Points on a hilly landscape, in no order, each with its height.
A ball rolls from a point to whichever of its 2 nearest points has the largest drop for the distance, and stops where none of them is lower. Distance is the straight distance between rows; heights are no part of it.
zos: [-11.9  13.0   1.7 -28.0 -14.9  -3.9  29.6  -5.6   7.4 -12.2  10.9 -12.0
   2.7   5.7   4.2 -28.4  32.3   9.9  10.6   0.3 -26.8   1.6]  height 7.09
novo: [ -4.6  19.4   5.2  16.6  -9.9 -15.6  17.9  10.7  12.1 -14.4 -19.8  -3.5
  21.6  23.9  -7.0  28.5  -3.3  30.0 -10.7 -22.7   8.7  -5.5]  height 2.49
soka: [  1.6  14.1 -18.7  11.4  11.0  38.0 -17.8  -2.5   6.0   8.0  18.2  32.2
  -6.7 -18.3   0.7 -19.0  20.6 -26.7 -10.4  -2.4 -13.6   3.5]  height 1.33
bano: [ -9.5  44.6   6.5  24.1 -16.6  11.6  19.2  20.5  17.4  -1.7   6.0   5.7
   2.5   7.9   1.3  13.1 -18.4  14.8 -28.3  -5.6  16.8  -2.9]  height 3.74
gepiv: [  1.4 -32.2   3.5 -22.3   3.4  -9.4  23.6  -1.9 -11.5  -8.7   2.9 -28.9
 -17.2  -3.3   9.4  -2.1  10.5  -7.4  31.8  11.3  -1.5   5.4]  height 2.62
gidaf: [-21.3  56.5  21.8   2.2 -15.4   8.6   0.7   5.3  19.3  20.4   8.3   6.8
   9.7  36.8 -23.0  -2.8   3.7  16.1 -45.7 -15.7   8.1 -18.6]  height 8.64
Lakop: [-14.7 -26.3   0.6 -15.0  18.3   6.4   2.0  -7.7   5.3  16.7  20.3 -12.2
  14.7  -0.4 -22.8  35.4  40.7  12.5  32.6  -3.3  -7.7 -20.4]  height 5.79
kera: [ 10.9   7.3  -8.6  26.1 -15.9  14.9  -9.5  13.1  -7.5 -24.1  -0.4  26.3
   1.3  -5.2  16.2 -13.3   1.1 -23.8  -7.2   4.0  -0.5   9.7]  height 4.03
Nonas: [ -5.1   6.4   0.6  -4.0  10.3  47.5  -6.7   8.6  -5.6  16.7  25.3  18.8
 -19.2 -16.6   6.6 -26.3 -20.6 -39.8  -4.5  29.7   8.6   6.6]  height 1.19
dumik: [ 17.5 -13.4 -12.3  14.3  18.9 -12.6 -26.7 -15.4   3.3  14.7  -5.9   9.4
  20.7 -19.5 -10.9  19.4  -3.4   3.9  -4.1  -7.6  -1.2   0.0]  height 4.08
Nurem: [  0.7  15.0  17.9   0.6   0.6   1.3  -1.7   5.7  -1.0  10.7   4.4  -8.8
  -5.4 -10.6   1.3   4.4 -60.3  -6.0 -12.6  27.9  37.2  10.2]  height 4.48
mur: [  9.2  -7.9  -6.4 -31.1  -5.9 -35.0 -15.3 -17.8  -7.1 -10.9  -5.2  -0.4
   2.8  18.7   2.5 -37.4  20.6  -5.2  12.5   7.9 -32.3  15.0]  height 3.41
levu: [ -3.9 -21.2  -6.8   1.6 -11.7  -5.4  29.4   5.0 -10.3 -37.4  -3.6 -12.1
  -5.2  -5.4  17.1  -4.0  42.1   6.5  30.8  -6.8 -21.5   0.9]  height 0.80
ven: [ -6.3   6.8   2.3   7.2   0.1 -42.3  18.0   9.7   9.1 -14.9 -32.2 -21.6
  12.9  39.3   4.6  34.1  -3.2  27.0  -7.2 -32.0  10.2   3.3]  height 1.39
Tavul: [ -0.2  -4.4   4.6 -11.4  -6.0  -1.0   3.4   3.9  -1.9   8.6  14.2  -3.0
   9.3   4.6 -18.8  11.1  11.1  10.8  10.6   8.8  -4.2  -3.8]  height 2.46
pimu: [ 13.3 -27.2   0.7 -19.4   6.4 -28.0   3.7  -9.3 -12.9   3.3  -6.8 -20.0
 -15.4  -0.6  13.2 -11.2  -2.4  -7.7  17.5  11.2 -10.0  15.7]  height 2.87
diti: [ 16.3 -11.4  -3.6  -3.3  -7.2 -25.8 -21.3  -3.0 -14.5 -11.7  -8.8   7.5
  -0.6  14.4   4.2 -12.8 -16.1  -1.5   2.6   1.4   2.7   9.7]  height 4.62
zek: [  2.7 -10.9  -3.7 -22.0   6.1  25.3 -11.7  -7.4 -13.4  14.7  11.4  10.3
 -20.2 -17.2  11.5 -36.9 -13.8 -16.0   9.2  17.0  -6.6   6.5]  height 0.90
bute: [-20.9 -15.1  -8.0 -16.5   7.8   1.6  36.5 -10.5  11.1 -13.6   7.6 -30.2
 -36.7 -26.1  22.1  -7.5  16.5  12.4  25.0 -18.4 -18.4  -5.4]  height 1.95
Foru: [ -7.3  33.1   7.4  32.8 -16.8   6.9  18.7  16.2  18.2 -15.6 -10.0   5.3
  22.5  12.5  -8.0  22.0   4.8  19.6 -22.5 -15.7   8.1  -2.6]  height 3.21
Zinir: [ -6.5  -3.4   5.7 -12.8   4.4  28.4 -12.8  -1.4  -8.6  28.1  27.4   5.5
  -5.6 -11.5 -11.8  -1.7  -9.3 -18.4   7.1  31.7  14.7  -8.6]  height 1.96
fot: [ -5.0  27.0   3.4  -2.0  -2.6  -3.1 -18.2  -6.2  14.2  31.2  10.3   8.7
  21.6  12.6 -31.1  12.3   0.1  10.8 -22.5  -3.2   4.6 -12.4]  height 8.10
piv: [-25.1  -6.5  -2.9 -15.6  11.1  39.3   1.5 -25.6  24.2  -4.6  19.3  15.3
  -6.2 -10.8 -21.5 -16.1  61.4  -0.8  12.7 -24.1 -26.2 -18.8]  height 1.15
Mise: [ 15.8  -5.7   4.3   2.8   9.0 -17.8 -11.7  -4.9 -12.4   7.2 -17.6 -16.0
 -18.1 -13.8  18.4 -13.7 -57.2 -14.8  -6.0  17.3  15.4  13.1]  height 3.10
Nur: [ 14.9  -9.1 -14.5  19.3   5.4 -35.2  -5.6  -2.9   1.1  -1.8 -26.6 -23.6
 -35.5 -11.0  29.8  -2.0 -33.1   3.3 -10.9   3.6 -10.7   6.2]  height 3.76
Vubit: [-14.2 -21.5   1.8 -21.6   6.0  -6.3  47.9   1.8   4.4 -10.1   6.0 -43.6
 -38.7 -13.9  28.2  -5.3   1.4   8.6  26.2  -2.2  -3.8   6.5]  height 2.12
kem: [ -4.9   7.7  23.4 -17.4 -27.0 -11.1   5.2  24.3 -25.9 -11.7   4.5  -1.2
  -5.0  43.8  -7.3  -8.1 -33.0  -8.5   7.5  26.8  27.3   1.6]  height 6.30
Mel: [ -7.3  21.0  16.7  -6.9 -32.7   3.4   6.5  25.5 -13.7  -5.8  16.3  14.0
  -6.4  33.3  -2.4 -13.2 -18.0  -9.7  -1.1  21.6  19.5   2.4]  height 6.53
Vod: [ 14.5   6.8  -3.3 -11.2  11.4   8.7 -30.4 -28.7   8.4  21.5  -8.4  19.4
  18.2  -2.5 -22.4 -21.0  22.0   2.5 -21.4 -12.8 -23.9  -2.9]  height 2.41
tona: [ 11.8  -9.3   5.5   2.0   7.2 -21.4 -29.4  -3.4  -8.3  -1.0  -6.5   4.2
   9.8  -4.6  -6.6  12.0 -41.8  -8.0  -2.1   9.4  18.9   2.0]  height 5.02
nir: [-17.5  -1.2   7.9 -12.4  12.4  11.2   8.4 -10.9  15.0  29.4  18.2 -16.7
  13.0  -0.3 -31.3  33.7  45.7  20.0  11.5  -6.3  -9.9 -26.6]  height 5.45
muk: [-12.1 -10.3  12.8   6.1  -1.3  36.3  34.3  13.0  -8.5  -5.7  -0.4 -13.3
 -18.8 -20.0  -1.8   1.8 -23.6 -21.3  19.8  32.9  32.9  -8.8]  height 1.18
sedi: [  6.9 -14.2   0.5 -12.2  11.2 -39.8  -4.4 -33.0  15.3  -0.6 -24.5 -20.3
   7.8   7.7  -7.0 -18.8  35.2  -0.1 -23.6 -20.0 -36.4   1.4]  height 3.65
ruva: [ -6.6 -25.0  10.6  -3.6  -2.6  19.3   5.1   7.1 -17.8   4.1  17.6  -1.5
   3.8  -5.7 -17.5  23.0  12.1 -14.4  30.6  29.8  12.4 -16.9]  height 2.31
bimu: [ 16.3   7.6 -13.7   0.4  20.8  -0.5 -32.7 -29.7  13.4  24.1 -13.4  16.5
   8.3 -19.0 -11.0 -15.4  -0.9   0.9 -29.9 -18.2 -16.7  -2.8]  height 2.91
zin: [ -5.6 -35.6  -2.9  -1.3   6.6   6.8   9.7   3.1  -6.9  -0.6  10.9  -7.1
  15.7  -3.6 -11.8  41.8  27.3   9.5  37.3   3.3  -1.1 -11.3]  height 6.12
zubo: [  5.6  21.6   4.8  18.0 -16.4  15.2  30.8  17.1   1.2  -6.3  -1.3  -2.9
 -21.7 -21.3  28.6 -11.0 -40.9   3.9 -17.3   5.1  11.7   7.8]  height 2.50
Zuf: [  6.6   1.7  -4.8  15.7  -3.0 -15.4  21.6   1.4   5.0  -7.6 -14.3 -14.6
   3.8  -5.2   3.4  17.9   3.6  22.2  -1.1 -14.8  -7.0  -1.0]  height 2.69
liv: [ 13.2 -24.9  -0.2   2.5   1.8 -42.9   3.3   6.4  -7.6  -1.9 -12.1 -18.6
   0.3  10.1   9.9  18.7 -15.0   3.9   7.6   2.9   8.2  11.5]  height 1.16
Vel: [  7.6   6.1   0.1 -22.6   2.3 -24.7 -23.8 -27.6   2.3   1.8 -15.4   8.5
  12.8  25.8 -19.9 -29.4  20.8   6.5 -16.0 -15.5 -22.1   5.7]  height 3.66
Zegi: [ -3.1 -34.1 -14.9 -31.1  27.8 -22.6  -8.9 -37.0  11.9  11.5  -5.4 -17.8
  -3.5 -15.0  -1.1 -11.5  43.9  -4.3  15.5 -17.5 -34.5  -1.2]  height 2.88
deku: [ -2.9  24.2  11.2 -20.4  -3.5  -2.1 -23.3 -18.9   8.6   3.5  -9.3  19.6
  12.3  29.0 -24.0 -38.7  17.6   6.3 -34.7 -18.5 -18.8   3.4]  height 3.29
subu: [ -3.8  30.9  -5.4 -23.3   3.8 -11.7 -30.4   0.3  -6.6   4.0 -11.3  22.9
  -6.4  30.6   4.5 -39.8 -27.6   5.7 -29.2 -13.1   4.4   9.2]  height 2.82
Gituz: [ 18.4 -20.8 -10.9 -23.0   3.0 -22.1 -22.9 -18.3 -15.0   6.3  -3.0  -2.3
  -9.8  -2.0  11.0 -29.8   3.7 -10.3  10.7   5.5 -18.8  14.0]  height 3.12
pup: [ 16.9  -3.6  -8.6 -17.8  16.7  -9.7 -19.5 -16.5  -1.9  37.3   2.4  -2.2
  -5.3 -14.1  -1.5  -4.0 -17.8   6.6  -5.4  -2.5  -2.1   6.3]  height 2.52
vefel: [ -2.0  14.4  -1.9  43.3  -6.9  20.7  -1.1   7.3  16.7 -19.1 -17.2  28.5
  34.2  10.7 -18.0  19.5  28.0  -2.2 -21.2 -14.3  -6.0  -4.4]  height 4.36
Boma: [ -3.9  39.7   2.5 -15.9  -5.7   0.2 -18.2 -10.4   4.5   2.9 -12.9  22.5
  -0.9  31.4  -6.0 -47.5  -7.1   8.5 -38.9 -21.2  -6.3   6.2]  height 3.04
lir: [-13.5  23.6   6.0   0.4 -15.3 -15.0 -16.0  32.4 -17.3 -31.2  -6.8  15.4
  12.7  39.0  -0.3  12.7 -23.4   0.8  -5.3   1.4  36.5   0.7]  height 5.62
Kovus: [  5.0   7.2 -11.2 -16.0   3.5  31.9 -22.6  -4.5  -5.9   4.9  18.1  31.3
  -6.4  -1.9   3.7 -38.4  27.4 -21.8  -1.6   7.6 -19.3  12.3]  height 1.27
Zibol: [-17.2   8.0  11.6   9.0  -6.9  34.5  -0.4  15.1 -12.9  12.0  31.8  10.0
  -4.7  -5.8  -4.6  -0.5  -0.2 -30.8   5.8  37.0  18.9  -9.8]  height 1.67
pipo: [ -8.6  15.9   3.5  38.3 -14.9   7.2   7.0  20.8  10.4 -18.5  -9.1  15.6
  36.9  18.4 -11.5  35.8  16.4  13.4  -5.0  -4.9   1.2  -9.0]  height 3.85
moru: [  4.6   7.5 -16.1  38.5  -1.9   4.6  12.0   1.0   4.8  -6.9 -14.4  -5.3
 -28.1 -36.6  32.8  -4.7 -19.4   4.8 -14.6  -8.0 -10.0  -1.2]  height 4.25
perot: [ -3.7 -24.0   6.4   6.1 -10.5  -9.2  22.4  11.0  -6.0 -16.2   0.2 -15.3
  25.4  15.9  -8.0  43.6  28.5  17.1  33.2   7.0   0.1  -4.2]  height 6.58
siko: [-18.9  21.6  19.5 -16.5 -16.7 -17.9  -9.8  29.6 -24.8 -10.8   3.2   1.2
   2.3  46.8 -10.2  11.2 -31.5   0.0  -2.5  12.2  36.5  -1.5]  height 6.00
Rigo: [ 10.2 -27.3  -1.8   2.0  19.6 -32.4  17.3  -6.6  17.3  17.8 -13.8 -33.0
  11.2  -4.6   0.6  37.6  20.0  22.6   5.1 -16.0  -4.7   2.7]  height 4.28
nobag: [  2.7  33.3  -8.1   0.9   8.4   7.6 -33.2 -12.9  19.1  28.0   1.7  24.6
   8.1  -4.9  -9.4 -18.2 -24.3   0.2 -37.1 -10.2   3.3   5.8]  height 1.98
bedob: [ -5.9  25.0  15.4  -0.4 -12.9  19.0  13.6  15.4  -0.7  18.1  15.7  -0.9
 -12.5  -4.2   8.1  -3.4 -41.0   1.9 -13.8  21.5  22.2   5.2]  height 4.27
modov: [ -7.3 -41.6  13.2  -7.4   7.4  18.8  21.5   7.4 -15.6  -1.0   7.5 -19.8
  -3.1  -6.7 -16.5  22.9   0.9 -16.1  43.7  24.5  23.3 -16.9]  height 1.86
puzum: [ -1.5  32.3   5.4 -34.1   1.7  -4.8 -16.2 -14.1   7.3  40.8  13.8   6.2
   1.8  24.7 -21.7 -24.4  -4.4  17.3 -22.7  -2.4 -10.8   4.2]  height 7.54
dunif: [  3.1   7.2   2.4   4.6  -4.0   2.1  -4.7   9.1   1.6  11.6   9.3   3.6
  13.7  -6.7  -7.5  22.6 -12.8   8.2  -3.7   9.9  14.9  -4.8]  height 3.00
Luri: [ -3.6 -12.7  -2.0  -1.5  10.9  45.4  -1.0  -1.0 -10.9   1.9   4.7   8.6
 -26.8 -29.8  20.0 -31.3 -22.1 -35.4   8.7  17.0   8.0   4.2]  height 1.05
lege: [ 17.7 -10.6 -20.0   9.3  27.9  -9.7 -23.7 -30.5  11.7  26.3 -17.7  -3.0
   5.5 -27.3  -4.0   5.3   5.1   8.5 -12.3 -20.5 -16.3  -8.0]  height 3.50
vizov: [  2.7  -8.9  -1.3 -11.3  -2.7  -5.7  10.3  -2.0  -1.2  -6.5   1.1  -4.9
   9.0  -1.0  -7.2   0.9  37.3   9.9  15.1   1.4 -19.0   1.3]  height 1.97
ton: [ 18.3 -14.2 -20.8  22.9   8.9 -16.5 -27.6 -11.1  -0.7  -7.8 -20.4  12.1
  11.0 -17.4   6.9   1.7  -2.6  -3.7  -3.0 -10.6 -11.7   2.3]  height 4.54
Geru: [ 16.2 -16.8  -4.7   7.8  -0.2 -39.3  -9.9   0.0 -13.3  -6.0 -26.0 -20.1
 -25.6   5.9  22.9  -1.1 -42.8 -14.5  -5.6   9.1   9.2  10.7]  height 3.40
kuf: [  8.6 -27.3  -6.1  25.6  -5.4 -26.0  -9.6   7.8  -9.7 -29.0 -20.6   8.0
  28.0   7.8   1.0  29.3 -10.0  -0.9  15.4   0.4   7.3   4.0]  height 4.07
Dagev: [ 14.0 -16.0  -9.9   2.9   9.5 -37.0 -40.7  -9.1 -11.1  -9.3 -20.2  12.3
  10.9   8.3   1.1   1.2 -26.6  -4.3  -2.4  -7.6   6.5   7.1]  height 5.01
tudaz: [-16.6  46.8  17.7   6.8  -3.0  10.6  -9.5  -0.4  20.2  43.4  11.0   8.7
  17.0  16.1 -33.1  15.9   2.3  13.8 -39.6  -4.5   8.9 -24.7]  height 8.46
Zedid: [ -8.5  -8.5   2.4 -11.6  25.4  11.6  22.0 -18.1  27.1  26.7   4.7 -30.2
   7.1 -14.5 -22.5  30.1  35.4  27.2   3.4 -24.9  -9.9 -21.2]  height 5.07
Lugi: [  3.3  17.7  -9.4  27.4  -5.5  22.3  16.6   1.4  12.7 -10.1  -8.6   9.0
  -8.6 -21.1  14.6 -16.9  19.0   3.4 -16.9 -16.3 -16.1  -1.3]  height 3.05
Fedil: [  4.3 -34.5 -16.3  14.3  18.0  16.4 -15.7 -12.0  -4.4  -7.5  -1.8   4.5
  -6.7 -36.1   7.5   8.6   7.8 -11.0  22.9  -8.1  -8.7  -8.6]  height 1.59
bonef: [ -3.7  22.5   3.9 -12.5 -20.4   5.5  15.0   4.5  -0.2  -3.8   8.1   3.0
   3.1   9.3  -2.6 -17.6  19.0  10.3  -2.3   1.4 -11.0   2.6]  height 6.93
bodep: [ 13.0 -20.0   7.2   9.0   3.5 -24.2  13.4   2.1  -6.7   1.0 -11.1 -26.7
  -5.0  -8.2  12.2  20.2 -35.9   1.4   4.3   9.9  21.6   8.8]  height 1.69
fineb: [  0.9 -20.5  14.7   8.0 -19.6 -12.4  28.9  21.5 -13.5 -23.7  -5.1 -11.7
  17.8  21.8   0.4  34.9   2.1   8.6  28.2  11.5   9.6   3.5]  height 7.02
sinep: [  6.9  -4.4   0.6 -24.2   8.6  11.2 -10.5  -7.0  -4.7  29.9  20.2  -3.8
  -7.2 -10.5  -6.4  -2.7  -9.6   1.6   4.0  17.2  -1.2   2.5]  height 2.21
nituv: [ 11.8   2.1  -6.5   5.1 -12.3  -2.6 -10.4   1.7 -12.1 -11.5  -2.4  15.3
   1.2  -0.4   9.4 -23.7   3.7  -4.9   0.0  -0.3 -12.4   8.6]  height 4.30
fudul: [  6.9 -20.9   8.9 -14.1   8.2  -5.3  21.4   4.4  -1.7  15.4  10.3 -29.2
  -4.5  -9.6  -0.1  32.0  -6.0   9.6  17.4   8.6  14.6  -1.8]  height 3.42
gerek: [ 10.3  -9.4 -11.8  32.6  -5.4 -16.8 -26.6  -1.0  -7.0 -27.4 -26.8  22.1
  20.7   1.2   5.7  12.8  -2.4  -3.7  -2.2 -12.6  -3.6   3.0]  height 4.64
vuna: [ 11.3 -37.7  -3.1  -6.5  20.1 -17.7  10.6  -2.9   4.7  14.6  -3.5 -29.0
   5.3 -10.8   0.2  35.1   7.9   7.9  23.1  -4.8   5.0  -1.7]  height 3.79
duge: [  8.7   3.9   1.3  40.5  -5.2  12.7 -15.4  14.9  -2.4 -33.6   0.0  29.5
  15.2  -8.7   8.5   4.8 -10.5 -38.8  -7.9  15.0  15.0  16.0]  height 3.72
mavek: [ -5.2  12.2  14.5 -24.5  -7.2 -33.9   3.7  24.3 -14.2  -3.1  -2.6 -14.6
   1.7  50.0  -1.8  10.6 -24.4  11.7   2.0  -1.1  29.2   6.8]  height 6.38
Lino: [  9.2  18.7  -9.1  -2.5   5.6 -13.7 -28.4  -9.9   2.1  12.2  -8.0  14.8
  -1.6   7.1   3.2 -21.1 -34.2   2.5 -23.3  -9.7   3.4   6.7]  height 2.48
ronu: [ -3.0  25.5  -2.9  32.6   0.1  14.7 -21.2   6.3  18.1  -1.1  -3.9  33.1
  27.4   2.4 -16.2  17.0   8.0 -12.2 -26.8  -6.8   2.9  -1.9]  height 3.87
petud: [ 11.9   3.0  -2.6 -28.9  -9.2 -18.5 -31.7 -14.8  -9.6   0.5   4.7  19.0
   9.5  29.0 -15.5 -34.4  14.8  -2.1   5.7   2.7 -18.2  13.5]  height 3.73
meni: [-21.8 -18.5  -5.0  -2.7   6.0  19.7  29.2 -20.9  24.8 -18.8  16.3  -9.0
 -37.6 -22.0  13.0  -6.8  23.0  12.0  31.0 -32.0 -16.4 -11.8]  height 1.73
famiv: [-13.7   1.2   0.5 -14.4   8.4  31.0  -8.8 -22.1  16.9  -0.3   2.6  10.1
  10.9  -6.1 -20.1 -25.0  66.5 -12.0 -12.6 -16.8 -36.6 -14.5]  height 1.49
ganiv: [ -6.4  13.5 -16.5  18.1  15.6  48.4   5.4   1.9  12.9   1.9  17.6  21.6
 -18.9 -28.9  12.0 -10.4  15.7 -20.4 -10.1 -15.7  -9.1  -2.5]  height 1.17
bak: [  3.7 -16.1 -10.4 -22.4  18.4 -23.2 -14.7 -38.6   9.4   1.9 -15.3 -14.6
  -0.6  -8.6  -1.9 -29.4  41.1  -2.0  -7.2 -16.8 -46.4  -0.9]  height 3.23
fola: [ -0.3   7.0  17.6  -3.1 -25.9 -15.9  22.1  21.6  -6.5 -11.4   8.6  -7.2
  11.7  31.5  -6.7  18.5   2.9  17.0  15.5  10.1   4.2  -3.0]  height 7.48
Nam: [ -3.3   1.9   2.5   9.6 -16.6 -24.2 -10.1  22.3 -25.7 -44.4 -23.2  11.1
  10.4  37.7   6.9   3.3 -19.1  -4.5   4.9  -4.7  20.5   4.5]  height 5.15
niri: [ -3.4  -6.0  -4.6  29.7  -2.3   9.8  28.0   9.7   4.9 -12.0 -10.1  -7.6
   7.2 -25.2  10.2  32.9  -0.3  20.1   8.1  -7.6   5.8  -8.4]  height 2.20
Vak: [ -2.9  27.7   2.8 -19.1   1.4   9.5 -23.1 -12.7   9.8  45.8  16.8  13.2
  11.2  10.5 -28.4 -11.2   9.2   8.5 -23.8   6.8 -12.8  -9.5]  height 7.76
volu: [-10.4  37.4   9.0 -28.8  -6.5 -16.1 -20.0   1.1   2.3  16.6   7.6  13.0
   3.9  45.0 -16.3 -14.4  -4.1  15.4 -24.7  -6.8   6.6  -4.6]  height 7.29
dopo: [ 17.9 -46.3 -14.6   2.8  14.3   0.9 -24.8 -14.8 -13.8  -7.2  -5.9   9.0
   8.5 -22.9  -1.0   7.8  17.9 -15.6  25.8  -0.3 -14.2  -3.4]  height 2.00
fakot: [ -2.9  22.9  -1.6 -38.5   0.2 -32.1 -16.8   1.3  -5.6  10.4   1.8   2.2
  -2.6  48.7  -6.5 -13.7 -17.6  11.7 -11.5  -6.3   9.8  10.0]  height 7.05
gavog: [  5.2  -4.4  14.6  11.4   7.9  -3.1 -14.8  -4.1  -5.1  -0.4 -12.1  -7.0
  10.7 -19.0  -3.1  11.3 -50.8 -21.8   0.5  27.1  36.7   9.0]  height 4.72
Tilo: [  3.3  35.1  -8.5   4.1  12.7  30.1 -23.5  -4.6  16.4  31.4  20.4  31.2
  -0.1 -16.4   2.8 -22.4 -22.3 -16.1 -33.9   6.3  -3.1  10.6]  height 1.56
Zaget: [  7.5 -17.7  -4.5  21.6 -15.9 -34.0  -4.5   9.2 -18.1 -39.0 -25.1   2.8
   4.2  19.5  16.2  12.3 -17.4  -1.6   9.3  -3.5   7.2   4.8]  height 4.63
kevis: [ -7.4  34.4  -3.0   8.6  -4.9  36.4  32.2   4.4  22.1   5.6   6.3   3.3
  -9.0 -10.2   6.6 -16.9  23.9   8.5 -24.0 -18.2 -15.2   0.5]  height 3.25
rata: [  2.5 -16.5  -7.4  -0.3  28.6 -12.1  19.0 -16.9  24.7  19.6  -9.6 -34.6
   2.6 -19.9  -4.0  26.9  27.4  23.8  -0.1 -26.2 -12.1  -5.8]  height 4.70
fovof: [ -2.3 -27.3   0.7  -6.9  -5.6 -21.1  35.7   2.2  -7.6 -16.2  -9.1 -43.1
 -28.7  -8.5  31.8  -3.7   2.9  -1.8  20.4   4.5  -5.4   5.5]  height 2.34
geva: [  5.7  -3.2   5.7   8.5  -2.7 -20.0  31.9   9.8  -5.9  -3.6 -12.5 -33.6
 -22.0  -8.5  27.4   7.4 -42.0  10.6  -3.0   2.9  14.9   6.7]  height 2.01
Fup: [  9.4 -13.3 -12.0  18.8  -1.1  -7.2   7.8  -0.9  -7.9  -8.2 -17.6 -24.0
 -33.2 -29.3  36.6  -9.8 -28.1  -0.2  -1.9   5.4 -10.6   1.7]  height 4.04
sebe: [ -1.5   2.6  12.7  27.6 -11.0  18.5   1.3  21.9   0.0 -19.1   7.2  10.9
  11.1 -12.3   1.0  13.7 -17.4 -26.3  -0.1  25.9  24.5   4.9]  height 3.35
Nogu: [  2.0 -19.4 -14.8  31.7   8.5  27.3  -9.1  -1.7   1.1 -18.6  -4.1  16.8
  -6.1 -40.8  19.0   4.3  13.7 -19.2  10.6  -8.1  -5.3  -6.0]  height 1.26
miv: [ -3.6  15.9   4.1 -27.6   0.8 -44.1  -4.2   9.7  -0.1   0.6  -7.1 -14.0
   1.4  42.3  -4.5   3.7  -8.4  19.2 -10.3 -16.1  13.8   6.1]  height 6.76
zuvad: [  3.0  14.8  14.1  12.9 -19.0  -0.2  40.3  21.7  -5.9 -13.5  -3.1 -19.9
 -16.9  -7.0  23.0  -0.1 -45.0   9.1  -2.6  10.1  23.8   5.9]  height 2.28
Rek: [  3.9 -18.0  -2.0  -7.0  -9.3 -26.3  19.0  -0.8  -7.2 -30.0 -10.2 -11.0
  13.5   8.5   4.4  -2.6  38.0   8.1  23.6  -4.5 -22.9   5.1]  height 1.41
dun: [ -2.0  22.2   5.0  -8.9 -25.7  13.4   1.1  15.0  -7.8   4.5  22.7  17.2
  -5.9  17.5  -2.7 -25.2   3.7  -3.7  -5.2  18.3  -0.8   7.0]  height 6.75
Dodem: [ -5.1  24.7  -8.1  -7.3   8.3  39.3 -11.9   3.3   6.9  33.1  29.2  23.6
 -15.7 -11.8   1.9 -24.2  -9.1 -16.9 -15.5  16.2  -3.0   8.0]  height 1.35
dat: [ -2.5  19.7  -6.1  17.2  -6.7  33.0  31.9  14.5   3.2  -6.6   9.6   3.0
 -23.6 -25.1  31.7 -19.8 -16.4  -4.6 -11.6   2.6   1.5   6.7]  height 2.65
kiv: [ -6.1 -10.8 -19.4  21.5  11.7  44.2  -4.0   0.7   8.6 -15.1  16.2  23.7
 -20.6 -33.3  14.4  -5.2  17.8 -30.4  11.5 -15.0  -7.5  -5.2]  height 0.98
zegam: [ -5.0 -25.4  13.2 -14.4  -0.1  14.8  33.1   8.3 -23.3   0.1  -1.6 -25.0
 -14.9  -6.5  -6.4   1.5 -11.7 -16.2  31.5  28.7  26.1  -5.5]  height 1.48
Peben: [  6.2  -9.2  -1.4   5.0  -0.3 -50.4   1.4   8.3  -0.3 -13.7 -26.4 -16.3
   5.6  29.3   9.7  20.0  -8.8  14.0  -1.2 -17.6   9.9   8.0]  height 0.17
Pifin: [-23.2  47.7  13.7   5.4 -23.2  -0.2  -2.3  21.0   3.7   0.1   1.7  16.1
  13.0  48.0 -17.7   1.2   7.6   8.6 -26.0  -3.7  13.3 -12.5]  height 8.33
fiv: [ -2.3   9.7  -9.0  14.4  -1.3  26.0  19.7   6.1   8.3  -3.2   6.6  -0.2
 -12.9 -26.7  17.2  -1.3  -0.7   4.6  -3.5  -6.0   0.1   0.2]  height 2.81
bul: [ 11.5 -24.8   1.4  16.2   0.9 -12.3 -30.2   0.0 -11.0  -9.8  -3.6  16.6
  31.6  -1.0  -9.0  26.9 -11.0 -11.8  13.4  13.5  10.4   0.0]  height 3.49
Ved: [  2.5 -24.3   5.4   8.3   2.0   8.2 -23.0   5.8 -15.4   2.4  13.3  11.8
  27.0  -4.7 -19.7  32.8   5.6 -16.9  21.1  29.4  12.2  -9.6]  height 2.90
zefis: [  3.1  -4.8  -1.4  22.3  -0.8  20.9  10.0  14.2  -4.7 -12.0   6.3   2.8
  -0.1 -28.6  12.1  11.4  -7.3 -13.9   5.4  10.1  10.9  -0.4]  height 3.06
fofo: [ -1.5 -29.0  -4.4  17.9  -2.9  11.6  24.7   7.4  -3.7 -21.5  -4.4 -14.0
  -7.7 -20.9  14.2  22.4  12.4  11.8  29.9  -9.5  -1.9  -7.6]  height 1.77
Depi: [ -6.3 -34.9   0.7   1.9  -3.3  17.7  20.6   8.7 -12.7 -27.5   2.0  -4.5
  -6.9  -9.5   7.2   7.5  27.2  -3.8  37.7   2.5  -4.9  -3.5]  height 1.34
mam: [-27.2 -13.5  -5.5 -16.7  10.2  32.2  11.3 -25.8  26.7  -6.2  23.8   1.3
 -23.1 -15.5 -11.0  -5.3  37.5   7.9  26.9 -27.6 -17.5 -17.8]  height 1.45
domi: [  6.1 -43.1 -16.5 -17.5  23.4 -11.3 -18.8 -24.5  -4.2   1.9  -0.1  -8.3
  -0.9 -15.4  -1.2   5.7  35.4  -6.2  27.3  -9.7 -20.6  -2.1]  height 2.47
Motog: [-20.9  -4.1  15.0   1.2  -3.0  49.9  22.7  16.2  -8.9   6.5  23.6  -2.6
 -21.9 -10.4  -1.8  -3.7  -7.3 -31.4  11.2  32.3  25.1 -12.2]  height 1.43
Sene: [ -1.4   2.4   5.4 -17.0   7.2   5.6 -12.6 -26.4   6.7   6.5  -9.3   5.6
  21.4   2.8 -27.2 -19.7  46.9   5.8 -14.4 -13.3 -32.5  -7.3]  height 1.91
tiz: [  1.9  -2.1  -9.9 -30.1   9.3  19.6 -27.4 -16.3  -6.5  25.0  21.2  17.6
  -9.9  -9.6  -3.4 -38.7   9.0  -8.6   1.9   8.3 -20.6   6.0]  height 1.08
fip: [  3.1  27.9   0.2  14.9  -2.3   9.0 -13.5   6.7  10.3   5.9   9.5  20.6
  10.6  -1.5  -6.7   6.6 -10.0  -0.9 -22.9  -0.2   9.2  -0.6]  height 3.45
sunu: [ -1.7  36.4   6.0   2.3 -16.2   6.2  15.3  13.9   6.9   7.9   9.1   2.0
  -6.7   5.3   5.4  -9.4 -26.6  16.4 -20.4   0.0  12.0   5.6]  height 4.05
tere: [-15.2  30.4  16.3   0.4 -29.3  -6.3  10.4  25.9  -3.9 -18.3   3.0   9.2
  14.3  44.9 -11.1   8.4   6.9  14.7  -2.5  -1.9   7.0  -3.1]  height 7.94
bifuf: [ 13.8  -2.1  -6.2   0.1  12.5 -14.9  -7.2  -9.3  -1.5  19.1  -6.2 -11.5
 -12.9 -16.7  13.0  -4.4 -39.5   4.3 -11.8   4.0   6.3   8.2]  height 2.86
rivag: [  7.4  -9.4   3.3  -7.2  -2.0 -11.4  27.4   5.2  -0.5   4.9   0.3 -22.1
  -7.2  -6.6   9.0   8.6  -2.5  16.6   8.2   2.3   1.1   6.6]  height 3.11

Where does a ball stop that starts at each point below?
perot => levu
Vel => zek
nituv => Peben
mur => piv
Fup => muk
Lugi => Peben
sedi => kiv
ton => piv
tona => Peben

Call two points neighbours if one is among the 2 nearest of the other. Go from one point of each pair to the other, from neighbour to neighbour, staying as low as possible. Name the highest point that can't be avoided.
Peben / levu => vefel
muk / piv => gerek
kiv / zek => soka
piv / kiv => petud
muk / Peben => moru

Write out the way that a ball takes from each point below.
petud => mur, Gituz, pimu, gepiv, fovof, Vubit, bute, meni, mam, piv
kevis => fiv, dat, zubo, zuvad, geva, bodep, liv, Peben
moru => fiv, dat, zubo, zuvad, geva, bodep, liv, Peben
